Points on a hilly landscape, in no order, each with its height.
From any point a climber steps to the highest of the 2 points nearest to it. It stops when none of these is higher. Distance is the straight distance between rows; heights are no part of it.
<470> h=194: -4 -4 17 -3 -16 0 -2 -3 -10 5 -14 8 -7 12 4 -20 6 6 -1 1 -8 -6 -11 -2 -13 -3
<26> h=495: 12 7 6 -1 5 0 -4 -7 2 1 6 1 -13 -7 -14 14 -2 -5 7 -5 -5 -3 -13 4 -18 9
<181> h=325: 8 0 22 2 -7 11 -2 -12 10 22 9 -18 -4 5 -17 -1 -7 -9 9 8 4 6 -17 -12 -27 3
<252> h=314: 10 -6 3 -10 -8 -1 9 -1 4 15 -8 -20 -4 3 12 5 10 -6 5 9 1 13 -17 -11 -14 -14
<286> h=61: -8 20 -15 -10 -3 -1 -11 6 2 12 -4 -16 13 -6 -4 2 -2 -6 -6 -2 10 12 30 3 29 6
<466> h=181: -3 -4 7 6 -12 -1 -15 -2 -7 3 1 2 -7 6 -7 -16 5 4 3 1 -3 -16 2 2 -13 -1
<88> h=177: 6 -3 -13 4 19 7 2 16 -3 -26 4 14 14 -6 9 12 3 0 -23 -24 4 3 -3 20 29 -5
<914> h=549: -10 10 -8 6 -8 -9 -24 2 3 -3 -17 23 16 3 1 4 2 7 -11 -3 -14 -11 10 4 11 11
<280> h=253: -8 -24 12 6 -4 2 24 -1 -12 -7 6 8 -10 1 19 -13 11 14 5 3 -2 -6 -9 1 0 -18
<184> h=301: 3 -8 9 -1 -6 11 22 -12 6 24 -11 -20 2 10 9 -6 11 7 3 14 8 14 -14 -24 -13 -14
<99> h=367: 4 6 11 -16 -19 -2 4 7 1 -1 -1 -8 -13 1 -3 11 -1 -18 9 2 -4 2 -13 -5 -25 -11
<439> h=431: -5 9 2 -3 -8 -12 -4 -3 0 -2 7 3 -2 -8 -11 15 0 -5 10 7 2 -4 7 -3 -13 6
<411> h=233: -3 -9 39 1 -4 0 -5 -2 -10 2 -23 16 -15 9 -4 -18 13 7 -13 -1 -17 -5 -18 -6 -25 1
<42> h=149: 0 -1 12 3 2 -1 30 -13 15 15 -2 -5 -6 4 -1 14 3 -6 11 14 3 5 4 -24 -16 1
<461> h=232: -4 -6 10 8 12 -4 1 -10 -3 -11 -18 25 -2 2 4 -7 12 7 -17 -1 -33 -8 -8 7 11 7
<600> h=360: 3 -1 19 10 -1 16 9 -14 9 12 8 -11 -3 7 -10 -5 -2 7 10 4 3 -4 -6 -8 -13 1
<612> h=91: -1 10 -24 -10 -6 -10 -21 11 8 -8 12 -20 -1 -6 -5 -6 -10 -30 4 -7 12 17 16 3 12 12
<438> h=343: -18 -2 -11 2 -7 -10 6 8 2 17 -12 1 18 3 16 7 -1 11 -6 14 -8 -8 24 5 20 -2
<265> h=481: 3 -16 26 7 -8 22 -4 -6 -17 4 16 -7 -13 5 -10 -23 -4 5 13 -2 9 1 -20 -3 -12 -12
<808> h=249: 19 -7 -16 -8 0 0 9 9 0 -11 8 -9 -4 -3 8 2 6 4 -2 -4 1 0 -11 9 2 -5
<434> h=336: -13 3 4 14 10 -6 2 -11 1 10 -1 11 1 -2 -11 7 -4 16 16 2 0 -12 17 -5 2 8
<194> h=323: 2 4 18 -6 -7 -3 -19 -3 -7 -13 -20 27 -11 5 -4 -1 7 -1 -14 -2 -22 -15 -14 -6 -22 10
<200> h=76: -6 25 -24 -11 4 1 -22 6 4 4 2 -15 5 -4 -10 -8 -1 -28 -9 -10 14 21 29 2 22 12
<487> h=414: -5 -13 17 17 -2 11 3 -9 -7 10 16 -11 -7 13 -14 -20 -6 14 13 3 9 -8 -5 -1 -10 -1
<353> h=104: 10 5 -22 -13 -10 -12 -9 4 8 -8 6 -21 -3 -3 4 9 -4 -26 4 0 4 11 3 5 3 5
<1014> h=379: -4 11 3 2 -2 -10 -28 -5 -7 -23 -7 27 -3 6 -6 -3 3 1 -12 -12 -12 -14 -5 6 -12 10
<732> h=182: -12 2 -7 2 15 9 15 20 0 -1 -8 32 28 -11 13 20 0 -1 -19 3 7 7 21 10 26 -5
<987> h=176: -7 -7 5 -3 -6 -6 25 -2 3 11 -14 9 4 4 8 21 4 1 -2 16 -8 -2 -5 -4 -7 -10
<589> h=230: -16 6 -17 -18 -11 -26 -6 8 11 -9 3 7 1 -9 -5 32 -10 -33 5 3 8 13 16 -5 8 3
<271> h=285: 19 -4 -6 -10 -8 0 -7 -3 4 10 -11 -13 -2 9 10 -12 7 0 -8 4 -2 1 -10 3 -12 -9
<595> h=187: -2 2 -18 -1 4 -3 2 19 -3 -21 0 7 16 -5 6 16 -3 -5 -10 -12 2 3 6 16 19 -7
<339> h=473: 8 21 -5 11 30 16 -9 -11 7 11 -7 3 3 -11 -19 4 2 10 3 -10 4 5 16 -1 11 26
<471> h=274: -6 -4 7 5 16 -5 9 -4 -2 -10 0 20 -5 -5 -3 -2 4 17 5 -7 -9 -6 12 1 5 8
<756> h=263: 20 1 -6 -11 -14 -1 -14 -5 10 4 -2 -24 -6 1 2 -9 1 -18 -3 6 0 7 -12 4 -19 -2
<232> h=18: -25 10 -14 5 -8 -11 -9 11 -5 -7 15 -10 0 -9 -6 -7 -13 1 8 -3 10 1 31 2 24 -4
<1012> h=259: -21 11 -17 -12 -10 -21 -14 7 0 -15 2 8 2 -15 -12 16 -10 -16 4 -2 7 2 24 -7 9 -4
<398> h=350: -4 -12 -16 5 6 0 14 5 3 7 -8 -10 13 0 20 3 2 15 0 7 -1 -1 10 6 21 -4
<1037> h=387: -28 -4 -10 6 -14 -16 0 14 2 6 -12 25 21 0 14 17 -4 9 -9 14 -9 -12 26 -4 16 -10
<292> h=296: 13 -17 -5 7 13 13 26 -15 7 -2 11 -14 -10 6 10 -12 7 18 4 0 3 8 -10 2 3 -3
<794> h=207: 3 -10 -18 0 2 0 -3 8 -15 -30 15 -7 -7 -5 4 -20 -4 6 3 -14 9 -9 5 16 15 -3
<717> h=245: 25 0 -6 -17 -9 -1 -9 -6 19 6 9 -27 -12 9 3 0 0 -30 2 4 7 17 -20 -7 -19 9
<151> h=334: 23 -1 10 -5 -2 17 9 -9 8 22 -12 -15 6 6 14 -12 19 7 -4 12 9 25 -28 -24 -13 -14
<49> h=469: -17 7 25 4 -26 -7 -18 10 -9 8 0 10 -10 4 -18 -5 -15 -3 5 6 -4 -25 2 -11 -27 -3
<903> h=189: -17 4 -8 1 0 -2 4 22 0 -11 -2 35 32 -4 15 30 -11 -7 -19 5 5 4 16 7 15 -14
<1000> h=165: 3 17 -9 11 16 21 -1 16 4 2 -16 27 29 -1 11 7 8 -3 -30 -17 -1 7 9 12 20 8
<361> h=310: 29 8 15 -4 8 10 -2 -12 2 7 -14 -7 -11 8 -3 -7 9 2 -7 -3 -3 4 -21 -1 -21 -2
<687> h=231: 4 -17 12 1 9 6 11 -7 5 4 -18 12 -2 6 11 -9 12 9 -12 -2 -16 -8 -8 6 1 -4
<496> h=380: 11 -9 -17 3 6 11 14 -6 7 19 -11 -20 22 -2 23 1 2 0 -12 10 0 11 8 3 15 5
<323> h=229: -1 -1 -4 1 16 1 -3 1 -1 -21 -1 15 0 -7 -1 1 4 16 -3 -19 1 -5 2 16 18 7
<68> h=195: -6 -3 -13 6 13 3 -10 -1 -10 -12 2 2 5 -3 -1 -22 9 18 -6 -15 -2 -7 13 13 29 6
<666> h=267: 31 -1 -15 -11 17 4 5 -3 4 -10 -2 -4 -3 -8 7 15 2 0 -14 -9 -6 5 -17 12 1 4
<633> h=226: -4 -23 1 2 -2 -5 24 12 -12 -21 3 15 -5 5 14 -2 8 4 -3 0 -8 -9 -6 7 11 -14
<78> h=341: 16 3 15 -14 -7 6 0 4 0 8 -1 -11 -9 1 2 6 1 -8 5 7 4 12 -28 -8 -32 -5
<74> h=465: 15 1 -23 -3 12 12 3 -2 6 -10 12 -30 1 -10 2 -3 -1 4 -3 -6 8 18 10 14 22 11
<288> h=436: 1 4 22 0 3 -1 -4 2 -9 -4 -1 18 -14 -1 -16 6 -4 1 10 -7 -3 -12 -10 1 -25 3
<505> h=208: -7 -11 12 4 -9 7 -16 -4 -21 -1 11 -6 -8 11 -3 -40 -4 4 5 -6 0 -16 -5 8 -5 -3
<429> h=174: -4 -6 -7 13 21 16 9 16 4 -6 -9 24 29 0 21 4 7 5 -23 -5 0 5 12 17 28 4
<501> h=581: 3 11 -5 9 34 9 11 -14 6 3 9 2 -3 -15 -16 14 -1 11 13 -10 8 7 11 -1 13 19
<880> h=419: -13 -5 -2 20 2 6 8 -14 4 5 32 -26 -5 8 -12 -4 -21 -16 25 9 8 11 3 -5 11 1
<236> h=133: -1 -2 -5 2 13 -8 20 -17 18 6 4 -7 -5 -4 -2 15 -3 -12 16 4 2 6 10 -10 -4 6
<632> h=293: -1 -19 13 5 2 7 11 -12 -10 3 -1 -1 -9 10 13 -33 17 13 -2 -2 -3 -1 -12 -1 -3 -13
<839> h=408: -4 7 17 -8 -22 -5 -13 13 -11 7 -6 3 -12 0 0 0 -12 -8 6 7 1 -6 -8 -7 -28 -4
<490> h=45: -12 8 -14 4 9 -5 1 -1 2 11 4 -23 3 -3 3 -4 -3 1 6 8 5 4 25 -3 22 7
<567> h=283: 36 6 -6 -10 11 3 -1 -6 9 5 -10 -4 -4 1 0 16 5 2 -11 -2 -9 1 -24 4 -14 0
<308> h=4: -21 19 -9 4 5 -8 -22 9 -10 -4 14 2 2 -8 -21 -7 -15 4 11 -12 16 -8 30 0 17 -3
<696> h=588: -22 10 15 14 -15 -12 -16 -1 -6 10 -4 21 -5 4 -17 -2 -4 10 8 7 -7 -30 10 -8 -14 7
<6> h=212: -9 0 -16 -11 -8 -15 8 11 6 -10 3 2 12 -10 8 29 -5 -17 0 5 3 11 17 4 17 0
<77> h=440: 3 6 -5 -5 -7 -15 -16 4 0 -10 -9 20 2 -1 -8 7 0 1 -10 -1 -10 -13 1 3 -11 3
<540> h=304: -29 9 -8 -7 -19 -28 -4 7 -4 -9 18 -2 -3 -8 -2 10 -18 -14 15 12 5 -2 25 -10 5 -4
<859> h=302: 10 -2 26 -3 -10 10 1 -12 16 19 -2 -15 -6 9 -17 5 -4 -27 13 11 9 21 -23 -26 -25 4
<792> h=546: 6 12 -15 -1 22 6 5 -4 1 -10 20 -10 -4 -19 -9 2 -2 2 5 -13 10 11 14 3 18 10
<910> h=363: -24 9 -2 3 -11 -22 -6 1 -6 -1 5 7 0 -8 -5 6 -10 3 10 10 0 -12 19 -3 2 -2
<108> h=385: 11 7 21 6 -3 4 -18 -6 -4 8 -11 11 -7 2 -22 -3 -4 3 3 -5 -13 -14 -11 -6 -29 12
<641> h=261: 18 -16 -3 2 6 14 17 -7 6 10 -4 -3 -4 9 15 -5 13 9 -9 -5 -8 2 -19 3 0 -8
<831> h=407: -15 15 2 12 16 -1 -7 -6 0 15 10 -2 -1 -3 -22 -1 -8 -1 18 -1 5 1 19 -5 5 11
<238> h=344: 18 2 25 -3 3 13 -13 -1 -9 0 -9 7 -19 6 -11 -9 2 2 -5 -5 -9 0 -29 -5 -28 6
<266> h=180: -6 -7 -14 3 -6 -10 -11 7 -8 -20 0 2 6 1 6 -14 -4 10 -7 -9 0 -14 6 11 17 -1
<412> h=376: 21 -4 20 -9 -2 10 -5 2 -2 16 -5 -15 -6 7 10 -21 9 13 -5 3 12 12 -28 -10 -17 -10
<561> h=228: 5 -13 -9 -6 0 -1 6 10 -13 -28 21 -5 -13 -4 4 -8 -5 4 6 -8 6 -8 -12 11 0 -12
<343> h=209: 1 -12 4 -5 -8 -5 22 12 -2 -12 -2 15 4 3 18 14 3 -3 -4 3 -5 -12 -17 11 2 -16
<36> h=198: -6 2 -13 0 -3 -7 4 17 6 -7 -8 17 21 -8 14 29 -9 -3 -11 4 -6 -1 6 7 11 -4
<530> h=485: -13 4 1 11 10 -5 7 -9 3 7 26 -12 -3 -2 -17 10 -12 -10 23 3 10 5 9 -1 11 9
<295> h=118: 9 4 -10 -7 6 -1 -3 -8 12 6 4 -18 -6 -7 -4 8 -6 -11 7 2 2 8 6 -4 -3 12
<304> h=412: 14 4 -23 -3 8 12 1 -9 12 13 -3 -29 14 -6 8 1 3 -3 -5 4 1 15 13 6 26 13
<564> h=424: 8 -4 21 7 -8 18 -8 -6 -9 12 7 -15 -2 9 -5 -21 0 7 2 5 17 19 -24 -11 -19 -7
<640> h=235: 9 -12 -5 -4 -14 7 -8 1 -12 -11 13 -16 -9 8 5 -35 1 6 -1 -6 4 -11 -15 8 -5 -8
<87> h=33: -18 -2 -13 9 -3 -5 7 2 -5 -2 23 -25 3 2 2 -10 -7 1 14 4 8 4 21 0 16 -3
<455> h=193: -7 -3 2 -12 -20 -17 16 9 -2 -7 -7 21 7 -1 8 25 1 -3 2 13 -6 -15 -2 0 -7 -11
<158> h=163: -4 -11 16 -6 -3 -5 40 -9 8 14 -14 1 0 2 8 27 4 -8 5 14 4 8 -12 -25 -14 -13
<462> h=277: -9 -5 24 3 7 -3 -1 -3 -5 -12 -16 28 -13 9 -2 -5 11 5 -13 -1 -26 -11 -12 2 -15 5
<665> h=348: -1 -21 14 14 11 12 22 -10 -3 5 15 -6 -11 9 4 -23 0 18 10 -2 5 -4 -14 -7 -2 -7
<963> h=258: 23 -1 -11 -7 -10 6 -22 1 -2 -11 -2 -12 -4 6 4 -25 5 6 -9 -6 -1 -2 -18 7 -7 -9
<54> h=443: -26 13 -10 3 -8 -7 -15 13 -5 -2 -10 26 21 -4 2 13 -2 4 -12 0 -1 -4 22 0 19 -3
<131> h=402: 18 15 -8 4 22 1 -16 -8 4 0 -1 4 3 -13 -17 7 2 10 1 -13 -1 -1 0 6 -3 21

Call two points neighbours if one is among the 2 nearest of the other. Go from one point of each pair to the other, from neighbour to neighbour, staying as high as possible. Name the lowest point that can't be avoided.
<501>, <914> | <438>
<530>, <36> | <266>
<265>, <696> | <859>

Where does a climber stop that starts at each point below?
<561> | <26>
<6> | <26>
<470> | <914>
